Each row is a point on a landscape with many valleys, with its height.
A ball rolls from a point to the lowest of its 5 nearest points, and stops where none of them is lower. Distance is the straight distance between rows; heights are no part of it.
Q932: [118 146 114  75 148 147  83 169 155 105  83 153 112 138 124 186 119 100
 143 177 130  81  70 141 141 115 157 116 101 124 138 166 127 128 139  92
 120 125 145 126 118 121 101 155 171  96  86 147 117 131 102 102  93 130
 119]  height 5.01
Q253: [118 180 172 150 147  93 128 155 117 117 169 125 112  64 130 126 106 107
 109  81 125 186 167  78 102 129 111 122 113 135 123  74 154 136 152 138
 160  80 103 128 123 123 151  88  82 136 180 118 134 141 149 113 107 117
 154]  height 1.64
Q693: [119 124 141  77 146 110 110 109 137 159 122 105 116 136  78 122 170 129
 125 176 109  76  63 190 107 139 130 126 140 114 154 162 123 146 103 128
 118 213 155 102 124 146 133 161 202 107  66 136 102 133 113 141 108 111
 146]  height 3.46
Q187: [137 157 141 130  74 135 101 118  73 155 185 103 136 107 142 135 122 112
  82 146 148 220 180 103  75 143 126 114  97 130 109 135 139 133 160 115
 150  96 118 142 113 114 154  84  74 139 137 122 156 117  97 116 105  98
 169]  height 5.73
Q415: [126 148 119 149 136 119 108 155 120 112 143 151 113 134 121 122  94 114
 110 109 128 183 152  86  95 108 130 112  95  94  96 109 150 134 146 109
 140 114 133 132 117 127 127 122  84 161 137 136 147 157 118 119 120 108
 129]  height 3.19
Q604: [146 146 129  88 162 132 119 158 124 125  94 134 115 103 170 140 135 108
 123 131 110 112  85 129 117 117 153 133 119 163 145 150 111 113 113 137
 151 114 116 132 138 134 148 123 138 109 116 117 128 135 128  80 121 153
 123]  height 2.48
Q600: [148 127 146  74 109 148 128 110 115 102 209 118 178  86 212 145 141 121
 136 169 117 185 223 119 109 160 119 107 117 129 155 137 116 132 146 131
 139  77  74 155 120 118 180 104  73 130 179 112 110 155  81  87 111 116
 120]  height 4.51
Q334: [153 138 144 100  89 143 115  73  89 170 141  97 147 104 135 108 140  83
  70 105 135 101 112 166 103 144 140 141 157 176 146 252  88 128 118 135
 126 124 140 111 142 131 128  93 131 123  99 134 150  74 150 134 127  95
 151]  height 3.49
Q75: [163 136 132  91 149 109 109 180 174 101  51 163 135 115 188 146 131 119
 161 163 105 100  87 117 157 110 140 141 128 160 176 119 118  98 145 110
 137 120 112 147 167 109 157 165 155 103 127 140  81 142 131  74 122 163
 131]  height 3.03
Q689: [110 125 117 174 157 125 153 157 166 100 106 185 119 167 120 139  90 141
 176 119 131 142 133 107 165 103 129 101 120 120  91  87 138 129 135 121
 132 117 156 126  79 125 104 161 120 159 139 137 101 178 124 147 154 145
  86]  height 4.57
Q984: [118 117 135 148 118 132 170 125 132 170 136  96  88  94  89 108 195 176
 121 174 121  77  92 141 171 138  96 132 148 102 124  90 125 167  82 137
  58 191 127 100  81 166 101 171 191 124 129 132 105 127 131 160  58 140
 162]  height 3.41
Q440: [ 84 121 106 176 151 160 176 140 136 109 167 113 104 147  92 118 124 183
 117 130 159 124 123 128 174 113  73 132 140  90  88 104 150 151 144 110
 106 186 145 131  81 129 143 161 151 129 138 137 129 126 152 190  70 120
 152]  height 3.86
Q472: [132 132 139 137 126  99 149 131 128 118 184 119 152 106 134 110  96 129
 136  82 142 149 191 130 134 139 144 107 161 143 107  99 114 131 137 151
 161  76 108 104 133 116 129  94  98 149 191 125 151 105  98 170 159 131
 127]  height 3.17
Q826: [ 86 104  99 112 126 150 146 111 141 111 114 117 111 164  67 158 124 129
 124 177 127 146 109 108 179 136  78  99 144  94 123 121 149 145 186  86
  93 183 166 128 142 150  93 136 161  88  80 127 107 122 126 129  69 106
 144]  height 5.02
Q836: [105 125  96  85 113 128  81  92 115 135 117 114 101 172 117 182 134 117
 114 152 126 143  91  96  97 116 125 116  87  96  97 212 131 126 156 100
 140 145 146 115 103 117 114 124 155 110  92 141 130 119 118 104 110  84
 129]  height 6.52
Q306: [178 116 124 161 104 100 153 119 103 118 129 131  78 114 105  96 140 146
 143 113 112 100 123 124 160 143 129 111 160 153 138  81 136 135 126 133
  73 140 141 139 140 159  83 120 143 123 145 118 125  97 129 116 122 171
 163]  height 0.64
Q237: [142 174 151 150 155 104 146 139 119 101 157 145 112  82 148 115 121 104
 145  66 129 145 126 102 147 115 132 128 160 134 132  61 152 111 114 154
 131  76 111 125 141 131 142 114 110 121 187 135 116 168 150 111 155 170
 156]  height 2.14
Q980: [149 110 129 112 132 124 116 142 143 125  75 142  95 120 116 143 145 123
 155 161 106  75  83 178 117 118 158 141 137 139 131 123 111 127 108 118
 112 158 147 115 123 148 114 166 151 127 100 119 118 108 115 124 124 138
  97]  height 6.03
Q822: [148 125 112 158 134 115 163 149 132 126  98 159 108 143 142 116 135 119
 163 112 125 116 114 135 156 119 157 134 153 144 133  73 112 118  91 155
 105 115 142 125 116 138 117 161 137 143 138 114 106 151 130 122 171 171
 119]  height 2.42
Q663: [107 144  99 125 182 146  94 173 188 100  65 174 134 151 147 146 107 134
 158 161 122 141 137 103 137  97 147 114  80 118 105 110 116 102 131 100
 159 120 118 154 102  81 117 164 141 138 120 157  83 168 113 121 133 126
  93]  height 3.50
Q810: [150 129 133 135 116 137 157 124 130 137 139 128 152 122 132 105 123 123
 128  82 139 107 146 159 119 116 143 142 155 130 142 142 101 118  93 149
 144 106 101 121 165 119 131 113 102 144 148 123 152 113 123 133 175 140
  90]  height 3.02
Q247: [135 131 113 118 189 138 105 171 172 112  96 159 137 159 141 157 102 132
 152 164 128 142 139  80 118 116 145 112  90 111 112 102 131 136 149 110
 162 106 113 137 113 112 136 141 117 135 119 154 111 171 125 109 127 128
  80]  height 3.09
Q120: [118 166 150 135 131 139  94  98  88 139 143  89 136  98 137 113 119  87
  88 110 120 147  95 101 113 145 132 141 100 147 144 179 137 119 130 154
 138 107 129 150  97 133 123  70  99  93 112 140 146  99 153  72 128 130
 154]  height 3.55
Q682: [ 80  97 117 134 163 160  97 148 177 105  75 161 169 166 144 163 147 145
 145 172 141 120 134 156 131  96 127 159  71 109 128 151 114  89 121  81
 154 112 138 127 114  86 144 154 121 142 116 149 102 145  98 173 166  67
  70]  height 5.07
Q271: [135 115 115 161 144 108 145 159 169 123  96 176 116 148 141 116 120 159
 178 124 142 101 123 140 163 115 136 140 140 131 120  83 112 112  88 137
 107 137 134 129 111 129  96 174 121 152 134 118 100 162 117 136 196 166
 106]  height 3.43
Q525: [122 100 106 152 113 147 157 124 130 124 128 121  90 138  96 117 130 161
 138 155 131  92  95 132 157 135  80 120 153 121 136  93 146 173 128 119
  59 175 145 127 112 163  96 153 171 124  97 111 116 124 134 145 100 156
 157]  height 3.76
Q660: [144 131 141 128 114 116 117 115 112 140 138 127  93 127 117 112 114 108
 106 115 120 122  96 139 119 135 130 114 128 138 122 126 139 134 124 161
 119 141 151 137 139 161 100 103 139 132 109 121 161 102 163 117 138 157
 132]  height 2.31
Q669: [142 158 149 148 116  99 118 133 112 121 174 121 102  88 111 100  97 110
 110  68 146 170 156 109 128 126 150 108 133 134 134  99 153 122 136 142
 152 102 120 133 132 136 129  92  88 132 156 124 166 115 135 117 127 129
 154]  height 1.43
Q857: [125 112 122 151 123 121 121 136 133  95 120 145 111 146  81 151  86 133
 139 115 134 137 144  91 151 130 115 105 113 104 115  99 170 150 163 126
 103 148 162 141 117 139  90 122 115 122 114 140 148 131 132 131  94 140
 125]  height 3.00
Q552: [146 136 141 105 155 115 110 146 144 126 132 150 150 135 196 143 121 113
 136 139 100 189 138  89  91 150 120 134  95 134 133 107 131 119 143 140
 175 100  73 151 151 122 172  96 102 119 155 110 120 171 156 108 136 115
 123]  height 2.77
Q651: [ 94 110  92 133 133 166 176 119 141 160 114 111 103 139 102 112 157 166
 150 198 136  64  94 128 169 143  79 140 161 121 150  72 122 173 109 103
  74 176 129 101 102 149 103 174 169 110 133 121  82 140  98 155  80 130
 176]  height 1.48
Q485: [122 185 173 126 144 136 123 113  95 127 160  91 135  77 147 114 127  93
 107  98 102 143 109  87 113 144 123 137 137 162 164 159 167 131 103 166
 164 106 103 138 138 126 156  70 102 102 138 119 121 124 173  83 135 155
 163]  height 3.38
Q967: [141  99 119 126 122 112 154 154 147 137  70 151 112 140 126 116 157 142
 169 145 132  79  93 174 143 106 147 167 155 127 153 105 110 103  78 133
 123 158 153 110 139 131 126 174 141 143 121 111 110 132 105 129 162 157
 102]  height 4.61
Q880: [129 138 134 152 111 112 143 124 119 125 173  94 116 106  90  88 130 163
  90  93 138 114 130 140 117 146  99 111 144 102 107 109 147 162 124 129
  96 183 139 135 130 160  98 129 134 106 128 151 143  87 180 161  91 169
 175]  height 3.13
Q175: [157 122 130 109 117 179 143 140 129 120 135 113 190 103 188 141 129 140
 117 115 101 128 188 140 147 137 144 141 121 140 142 164 104 105 115 160
 156  83  80 137 148 101 163 107  99 133 172 129 142 155 101 125 161 140
  89]  height 3.47
Q503: [127 101 125 142 163 131 133 162 170 117  56 173 133 126 130 139 155 129
 167 149 127  79 101 192 149 101 114 178 115 130 159 123  97 104  90  96
 148 149 148 124 131 110 118 190 148 150 130 129 104 160  97 156 195 118
 102]  height 5.32
Q983: [137 143 138 148 142 114 160 149 111 117 119 151 146  88 173 110 145 102
 152 101 122 113 124 136 137 120 138 145 166 133 148  96 117  90  72 178
 130  96  94 122 183 126 150 140 115 131 166 121 122 165 139  98 180 169
 141]  height 2.16
Q470: [155 138 155 124 128 162 154 137 120 115 120 121 172  83 160 116 152 106
 139 108 102 109 140 168 143 138 147 157 149 136 166 174 101  89 101 176
 159  84  88 122 181 129 193 116  96 134 161 115 153 137 129 104 152 158
 125]  height 3.36
Q918: [111 131 139 144  96  99 119 130 116 128 174 123 134 121 105 128  91 143
 105 106 149 173 191 112 107 133 131 114 116 110 109 122 131 140 150 119
 144 102 139 125 137 108 140  97  77 160 149 137 165 104 107 150 125 101
 115]  height 2.41
Q4: [164 140  87 122 138 131 130 155 168 106  70 187 122 121 134 126 134 154
 186 162 135 111 107  88 168 128 164 126 141 185 154  75  88 108 116 124
  76  90 128 101 141 117 117 156 167 112 161 151  76 158 107  90 128 154
 143]  height 1.95
Q529: [106 107 109 143 113 135 117 104 127 127 124 117 109 165  92 151 114 129
 109 135 125 145 125 116 116 112 112 109 112  83  86 128 150 144 157 105
 132 156 166 125 129 133 105 114 138 137 111 131 146 113 137 132 113 112
 123]  height 3.79
Q502: [151 132  98 124 149 128 129 179 178 112  56 164 125 119 144 145 130 127
 191 168 128  97 110 139 159 107 157 157 123 151 151  91 106 106  86 100
 104 128 146 118 121 111 112 187 160 123 127 130  92 151  98 100 152 155
 117]  height 2.91
Q384: [104 140 104 124 135 137 106 136 141 118 112 146 123 164 117 160 109 132
 119 158 124 158 139 107 112 111 130 117  90  83  91 130 144 130 156 104
 156 120 145 123 107 107 131 125 111 158 115 136 133 151 104 113 109 103
 110]  height 4.47
Q411: [128 135 174 110 152 140 152 100 124 102 138 138 170 104 192 125 137 104
 149 108  80 165 144 117 121 167  98 158 142 151 181 146 145 100 130 167
 169  89  69 129 172 101 211  89  93 111 176  81 122 148 146  91 155 107
 136]  height 3.42
Q878: [ 82 101 120 168 164 135 167 135 209  88  98 184 130 193 128 117 119 134
 189 149 137 127 134 136 203 110 112 139 126 144 105  82 131 110 155  86
 119 134 152 129  54 132 101 177 120 146 159 131  90 166 130 156 164 113
 118]  height 6.48
Q609: [135 116 133  88 135 127 102 147 149 122  76 135  87 117 107 170 145 117
 151 154 125  82  65 203 117 118 152 143 136 143 151 165 122 129 122 112
 121 162 151 122 115 136 128 170 180  98 107 121 104 118  98 128 139 138
 113]  height 5.13
Q559: [138 133 111 133 135 121 130 146 125 126 105 128 105 112 130 120 116 105
 144 113 108 100 102 123 143 123 158 131 132 147 135  99 141 124 114 156
 101 132 141 141 124 148 108 135 139 126 117 128 124 122 126 101 143 165
 122]  height 1.69
Q617: [152 122 109 135 147 134 125 149 134 122 104 159 114 132 110 125  95 122
 148 132 124 118 113  91 151 116 138 113 139 144 105  97 142 126 144 139
  93 123 136 136 124 135 104 125 141 125 116 125 138 147 124 104 123 153
 111]  height 2.37
Q266: [140 142 131 130 172 123 128 161 139 108 118 143 127 125 154 132  94 119
 146 115 116 143 140  99 127 125 147 118 106 127 116  89 137 123 118 151
 151  98 109 132 133 121 151 129 114 140 153 125 124 181 136 113 137 154
  93]  height 2.06
Q34: [138 113 124 124  47 107 100  68  75 172 172 100 146 150 106 158 149 121
  97 144 158 200 161 104  72 131 113 113 116  93  94 184 119 125 154  91
 110 131 148 138 122 109 126 120 108 138 116 137 147 102 135 143 100  76
 175]  height 0.68
Q576: [175 138 105 120 147 109 142 177 125 105  71 163 121 113 167 124 140 126
 186 137 123 119  96  81 153 125 158 131 167 167 146  57 117 116  88 144
  87  96 126 107 137 145 122 145 150 111 164 124  97 172 144  86 139 172
 151]  height 2.23
Q265: [ 67 117 123  96 163 155 140 124 148 146 140 114 128 180  96 120 164 145
 108 140 121 119  98 155 128 104 111 147 140  96 117 160 133 138 155 111
 112 191 148 106  97 121 138 151 206 120  79 124 117 136 142 176 109  76
 138]  height 4.48
Q207: [142 143 160 137  99 124 118  84  93 155 162  96 116 107 112  88 134 101
 112 105 133 113  89 163  97 139 128 133 138 150 138 174 128 123 101 154
 133 143 137 133 134 159  87 103 135 109  80 131 132  78 176 110 137 133
 145]  height 2.70
Q151: [124 149 166 131  99 153 127  80  78 142 180  87 161  69 130 100 107  99
  81  91 141 134 155 128 120 136 138 131 143 167 152 163 152 116 110 161
 157  95 105 139 134 125 151  74 110 119 129 120 155  77 136  98 139 128
 150]  height 3.61
Q977: [ 90 109 125 103 119 134 119  87 126 174 152  90 157 175 112 112 155 144
  97 124 131 104 133 153 110 142 106 119 137 112 125 189 120 134 149 127
 112 164 130 114 127 123 132 143 162 126  86 126 145 101 150 170  96  71
 133]  height 4.65
Q474: [130 112 131 123 112 146 127 110 131 137 140 119 166 153 141 127 124 134
 112 104 149 119 175 161 126 120 142 117 128 123 119 153 112 119 137 147
 152  95 103 130 138 113 134 118 120 169 142 135 142 127 105 173 154 112
  66]  height 3.75
Q21: [114 159 158  95 164 138 130 109 116 111 136 117 141 118 186 116 130  98
 119 120  92 149 124 105 118 156 136 155 130 153 158 161 148 122 110 150
 170  98  81 146 158 104 201  85  93 100 134  91 126 127 154  80 146 129
 132]  height 3.21
Q469: [126 126 136 174  95 104 127 112 111 109 153  99 116 137  84 110  86 149
 105  93 146 162 155 130 134 144 106 109 129  97 106 113 159 142 166 114
 129 168 155 136 135 144 102 111  96 139 138 143 165  88 152 165 105 123
 143]  height 3.37
Q530: [127 160 150 119 132 135 112 124 102 139 151 111 136 114 172 123 110 108
 109 111 122 166 135  99 107 150 133 138  99 144 131 154 135 125 131 146
 163  91  98 141 124 122 162  82  94 123 126 111 163 146 133 102 120 112
 118]  height 3.29
Q85: [151 125 146  98  85 146 120  98  87 125 178 104 166  92 154 128 119 114
 102 131 141 153 210 118 123 129 143 112 130 136 132 164 122 134 138 126
 144  77  99 139 146 121 151  81  86 138 148 130 150 118  79 115 128 117
 109]  height 4.00
Q597: [ 90 107 123  82 142 129 104 114 145 142 115 124 116 153  88 154 151 106
 122 152 131  93  84 177 117 126 132 123 124 107 139 175 116 125 132 116
 123 159 162 115 124 144 120 157 188 121  71 122 135 119 124 153 123  98
 126]  height 1.63
Q653: [141 127 130 104 162 142  89 176 167 117  60 135 136 123 147 168 137 129
 150 154 124 101  98 156 124 101 151 157  85 129 142 167 119  98 105 109
 156 122 124 133 133 104 145 182 154 118 114 134 107 154 115 138 136 138
 107]  height 3.73
Q310: [132 128 139 115 115 108 125  96 116 184 140 109 111 136 110 105 160 107
 116 129 102  80  92 175  97 143 127 136 140 128 137 182 126 141  93 134
 108 185 154 121 148 164 112 133 163 113  79 135 123  96 150 139 116 110
 158]  height 3.04
Q674: [139 132 119 111 175 135 119 163 165 110  80 145 162 137 160 142 118 125
 137 128 115 131 119 105 123 110 141 138  88 135 126 128 109 103  89 130
 154 122  99 137 123  95 153 144 122 145 128 140 118 179 131 130 149 140
  89]  height 2.78
Q73: [138 114 120 125 114 129 127 123 112 118 133 122  87 143  81 136 122 131
 136 137 124 100 104 123 158 123 114  90 134 120 121 116 143 149 149 125
  83 156 165 126 133 166  75 120 144 113  95 134 124 112 142 128  94 157
 133]  height 3.15
Q376: [133 125 114 117 120 147 124 128 126 140 153 137 168 149 188 156 140 139
 118 143 124 161 195 107 100 138 115 127  80 118 128 135 114 124 143 133
 160  85  89 142 139 109 168 107  60 163 155 130 113 170  92 141 118 101
  97]  height 3.44
Q362: [124 125 124 120  86 125  88  76  91 158 154  87 141 135 117 132 129 110
  83 125 127 134 116 128  86 143 126 118 105 136 109 209 113 125 136 140
 143 138 150 136 114 138 111 106 127 104  83 148 164  98 157 118 128  93
 138]  height 3.48
Q219: [122 108 146 136 130 122 152 126 138 151 126 121 121 167 119 112 122 138
 125 106 130  84 120 149 116 125 130 143 152 123 122 116 101 134 107 129
 128 140 132 117 146 131 123 154 139 144 106 121 138  98 149 157 140 130
 101]  height 3.99
Q721: [154 132 146  87 168 105 129 153 153 104  64 150 148 124 200 141 133 102
 133 140  97 144  94 118 123 134 129 156 112 164 175 135 131 106 137 122
 178 136 109 152 161 113 186 130 126  97 146 118  94 151 154  89 141 149
 122]  height 4.64
Q96: [134 146 151 125  65 125  93  61  62 157 179  86 155  95 129 122 113 110
  87 125 151 179 174 110  97 135 125 112 136 155 129 189 119 146 143 128
 143  97 120 158 126 129 121  80  99 124 121 144 160  90 129 119 111  89
 161]  height 4.68
Q526: [ 83 122  97  98 148 158  97 142 164 110  95 133 126 157 126 202 133 133
 123 181 127 152 110 104 109 100 146 145  77  84 107 159 140 129 153  79
 144 134 139 124 109  98 123 135 138 129 103 140 118 145 108 110 104  89
 108]  height 5.53
Q506: [ 81 104 120 122 113 142 137 102 134 135 161 104 152 183 108 118 144 158
 106 118 146 135 136 136 108 113 107 133 137  91 105 159 128 144 162 115
 123 139 142 109 128 122 133 128 133 145 108 118 146 111 140 183  98  80
 118]  height 4.33
Q522: [158 124 139 117 129 173 139 137 122 126 102 125 173 102 149 139 156 110
 113 121 113  87 110 182 119 124 147 158 121 145 142 180 101 105 105 153
 163  94  93 106 177 106 174 134 111 134 131 116 151 131 109 120 147 150
 103]  height 2.21
Q541: [147 125 126 159 136  99 158 146 136 122 146 136 130 123 134 102 102 115
 150  80 154 116 137 131 133 119 139 128 160 133 113  79 119 111  82 160
 121  76 116 119 148 114 131 142 122 150 165 124 138 139 125 135 185 168
 117]  height 3.08
Q563: [133 135  99 112 127 124 100 137 118 146 146 130 138 152 187 131 128 116
 109 165 131 192 175  81  74 150 130 111  85 105 126 116 118 143 132 132
 162  95  91 145 117  92 174 113  78 151 133 122 124 152 101 125 120  91
 116]  height 3.62
Q921: [129 102 108 141 120 120 152 142 142 167 106 141  79 151 130 107 157 184
 160 163 107  73 116 175 146 126 121 141 166 119 141  70 112 156  81 116
  88 178 135 100 116 155 115 182 162 121 129 110  91 137 111 141 126 142
 139]  height 4.17
Q562: [129 135 121  75 110 128  99 125 125 130 104 124  98 104  90 158 152  88
 130 176 106  89  52 156 131 139 131 114 125 132 125 183 115 139 124 124
 106 160 175 130 131 154  95 137 191  89  61 145 122 107 102  96 129 125
 135]  height 4.11
Q419: [106  88 107 122 115 158 104 113 129 141 113 134 190 183 131 159 156 143
 119 145 134 128 162 150 124  91 129 127  96 106 122 164 110 117 145 109
 142 101 109 124 115 102 149 145  94 155 119 138 131 139  95 163 144  81
  67]  height 4.46
Q809: [146 147 153 187  98  76 121 110  79 110 164  99 112  59  73  88 151 118
 108  90 119 134 128 126 147 151 129  98 158 165 159 112 167 114 142 143
  80 158 144 153 115 175  89  78  98 109 130 129 130  68 179 108 121 178
 176]  height 2.67
Q719: [143 127 147 167 125 123 141 129 115 119 145 121 118 116 117  90  88 119
 112  80 133 136 135 141 119 129 153 142 151 148 125 120 137 130 115 149
 133 101 124 136 143 136 132  94 106 132 145 116 155 100 132 119 156 146
 126]  height 2.17
Q830: [110 119 115 136  81 125 125  91 108 146 187  74 162 134  91 113 122 178
  88 118 164 172 175 111  99 141  98 110 127  92  87 159 132 149 178  82
 132 174 145 129 143 121 129 123 124 138 129 142 151  80 170 184  83  94
 168]  height 3.78
Q853: [133 159 151 178  81  83 104 111  95 100 161  86 121  95  67 114 112 122
  84  85 138 175 170 108 131 174 128  87 110 110 129 118 157 127 177 110
 119 172 162 167 132 127 101  95  78 121 114 141 168  93 198 143 105 138
 155]  height 3.23
Q172: [116 178 160 129 138 148 153 123  98 124 153  92 158  79 155 108 136 110
 111 113 126 126 118 133 124 149 144 168 149 146 153 157 149 111  88 173
 156  89  94 130 159 107 181 100  98 119 153 108 144 119 137  84 148 143
 151]  height 3.40
Q847: [149 144 140 127 129 119 134 141  93 133 126 128 105  88 127 119 132  94
 124 115 110 109  83 105 133 113 160 147 131 160 132 125 154 115 116 166
  90 120 135 132 133 161 121  87 129 106 112 129 128 103 147  66 133 171
 149]  height 2.13
Q635: [128 124 106 121 136 135 111 126 127 128 133 132 120 142 131 132  93 118
 123 107 129 140 133 105 115 112 135 123  92 109 115 126 138 138 136 144
 145 128 129 124 114 116 117 114 117 149 122 129 155 120 120 136 135 129
  95]  height 3.07
Q835: [120 144 116 151  70 117 106 107  81 148 156 114 122 137 106 145 110 127
 102 121 142 189 163 101  95 135 120 109 100  87  88 145 152 139 158 112
 146 129 145 147 113 126 113  97  86 160 123 132 171 101 139 133 104  97
 155]  height 3.77
Q666: [130  93 122 102 129 162 111 117 129 151  98 122 123 147 115 150 148 116
 107 117 134  98  94 190 101 110 136 149 139 129 135 191  96 111 117 134
 154 130 135 105 146 117 148 143 146 126  91 114 140 118 116 155 127 100
  89]  height 4.69
Q936: [124 151 151 120 121 122 123 125 106 134 196 110 147  83 171 121 120 116
 106 139 150 204 216  97  84 156 108 116 128 132 134  98 138 141 151 128
 150  62  72 135 136  96 176  90  70 141 172 115 145 144  77 115 112  98
 151]  height 4.27
Q389: [132 115 141 135 106 135 130  96 105 157 170  76 118 135 106 100 134 128
  72 106 145 116 111 141 104 146 112 131 144 125 119 162 120 143 147 138
 110 168 142 119 131 156 104 122 164 109 100 137 148  92 183 152 112 130
 159]  height 3.11
Q144: [127 146 133 126 130 139 133 134 126 129 160 127 170  95 158 137 114 117
 127 106 111 158 170 104 111 141 136 135 127 141 141 126 121 125 123 157
 169  60  78 132 146 117 170  94  92 130 177 111 147 155 104 112 138 113
  99]  height 3.18
Q260: [105 111 120 128 130 159 137 124 142 134 130 112 115 146  70 123 151 136
 115 163 136 114  91 124 174 145  63 110 155 109 138 113 152 148 163 108
  75 205 156 129 134 159  87 143 192  97  85 139 108 112 133 147  68 130
 162]  height 3.87
Q935: [119 122 127 166 142  97 166 139 134 122 138 168 116 145 114  99  89 148
 134  81 155 130 161 124 142 130 113 104 134 123 105  93 115 139 132 128
 136 130 132 127 117 106 121 144 122 150 158 124 142 114 131 163 160 135
 102]  height 3.25
Q331: [135 118 122 135 123 143 124 151 164 112 133 143 184 141 153 131 123 144
 135 121 137 129 201 131 137 125 126 111 104 117 112 133 100 123 111 130
 143  72 103 131 133  94 140 149  93 169 169 144 110 160  75 167 153 114
  78]  height 3.72
Q814: [143 127 147 122  92 133 116  84  89 154 167  90 143 127 126 123 117 123
  92 103 151 116 161 139 100 135 136 118 140 141 125 168 120 135 139 141
 147 106 110 130 133 126 121 103 115 125 131 125 156  96 134 139 131 115
 125]  height 4.16
Q844: [127  87  96 132 137 112 160 126 187 134  69 161 119 153 145 119 150 172
 181 169 145  70 105 175 183 124 128 163 139 137 160  64 100 132 106  90
 106 163 139 118  92 123 100 201 154 132 128 106  77 143 111 145 172 129
 117]  height 5.94
Q5: [172 141 118  95 146 115 120 161 150 100  64 153 133 114 173 153 148 129
 171 136 106 102  99 102 147 107 151 141 141 161 159  94 120 105 117 135
 124 111 116 121 164 126 159 161 153 104 156 141  77 150 139  83 130 165
 144]  height 2.25
Q81: [109 119 123 113 135 139 135 113 129 176 140  92 101 148 102 113 174 142
 110 134 131  90  81 154 130 133 112 131 148 110 134 139 120 150 115 133
 100 194 145 114 119 151 107 155 190 124  86 127 114 105 162 177  98 132
 142]  height 3.45
Q406: [126  96  80 148 111 140 169 131 161 140  76 168  99 144 116 118 139 187
 184 193 136  80 111 149 178 148 110 128 160 158 155  70 107 165 135 107
  74 148 136 102 111 142  79 162 172 127 129 104  82 148  93 148 127 133
 148]  height 5.14
Q161: [130 106 115 112 108 138 127 110 121 150 120 142  89 122  78 117 157 146
 145 182 121  93  77 119 161 161  89  90 140 149 140 121 135 167 139 123
  70 181 148 141 162 184  71 124 194  89  90 135 102 105 109 136  74 150
 161]  height 3.54
Q28: [ 93 115 102 110  96 123 109  90 112 147 126 115 136 171 116 168 132 137
 102 150 140 155 136 112  93 120 126 131 104  94  93 178 126 134 145 119
 139 124 142 113 112 117 130 118 133 132  92 126 150 127 116 144 122  77
 119]  height 5.22
Q116: [136 124 141 172 142  87 154 134 114 105 153 154 108 114 106 111  91 132
 142  76 134 142 139 119 144 119 133 116 157 132 112  73 144 138 136 137
 115 109 126 123 118 124 127 117 107 129 160 131 168 117 119 138 149 157
 134]  height 2.56
Q990: [ 87  81 122 145 156 149 136 143 180 104  97 162 160 174 129 144 141 141
 157 119 135 113 137 156 135 113 133 145  94 115 121 121 108 106 113 112
 147 126 138 128 106 112 116 153 119 153 134 133 117 156 105 170 184 100
  70]  height 5.77
Q715: [144 119 144 123  54  99 108  73  65 145 195  74 163 105 120 124 118 132
  97 133 175 194 213 130 100 125 103  98 141 135  95 167 129 135 169  70
 134 123 142 145 125 117 131  72  83 134 144 139 157  82 118 157 101  87
 173]  height 4.34
Q16: [ 96 104 122 142 162 135 143 137 169 114 100 134 112 197 112 131 113 153
 158 148 138  94 112 154 152 111 125 152 134 109 126 109 125 128 138 119
 118 158 135 119  98 141  88 169 165 144 111 127 124 137 122 149 150 111
  98]  height 6.47
Q764: [127 164 163 150 154  88 136 161 125 104 147 178 125  98 134 144 117 105
 136  71 109 179 176  83 116 136 114 115 138 126 106  67 130 126 141 135
 151  73 116 107 119 135 147 116  93 139 191 146 117 192 142 129 137 142
 146]  height 2.47
Q255: [ 92 123 100 124 157 153  98 134 157 107  95 147 133 175 129 160 129 139
 143 161 142 139 108 120 131  96 134 131  78  93 101 137 133 117 149  91
 148 130 136 118 104 103 117 145 154 146 104 132 121 143  98 132 133  90
  80]  height 5.04
Q249: [148 153 155 157 126 107 130 123 112 124 159 121  90  82 111  93 116 126
 109  76 126 128 114 122 137 129 142 126 143 147 115 101 168 121 118 154
 107 137 147 140 142 151 105  75 124 126 152 118 150  86 155  97 139 156
 154]  height 2.05
Q842: [156 157 136 119 168 122 135 164 121 117 106 142 123 102 170 120 130 112
 145  94 104 132 106 108 131 126 155 145 132 164 133 102 140 110 108 157
 144 105 107 123 153 131 169 115 133 107 150 130 116 150 141  82 146 159
 124]  height 1.37
Q339: [108 117 115 160 139 105 160 127 124  93 150 139 112 162  87 125 101 157
 125  96 125 137 136 104 145 133 103 115 135  91  99 107 153 157 161 110
 108 169 155 132 106 136  99 134 126 140 123 131 154 116 156 144  92 138
 132]  height 3.28
Q852: [151 118 123 140 108 113 166 114 107 182 146 110  81 114 118  85 148 180
 131 137 114  88 124 155 138 143 124 132 180 118 134  75 117 153  89 135
  76 180 129 126 111 171 101 154 146 113 146 127 105  99 153 132  90 174
 170]  height 2.22

Call two points neighbours if one is among the 5 nearest of the other. Go from one point of each pair to the other, from neighbour to neighbour, staying as low as possible. Name the highest point that can't be avoided.
Q34 / Q842 | Q835
Q597 / Q669 | Q310
Q597 / Q651 | Q984
Q4 / Q842 | Q576
Q4 / Q522 | Q604
Q306 / Q669 | Q249

For each start below, name the point where the ball stops.
Q485 | Q842
Q172 | Q842
Q682 | Q842
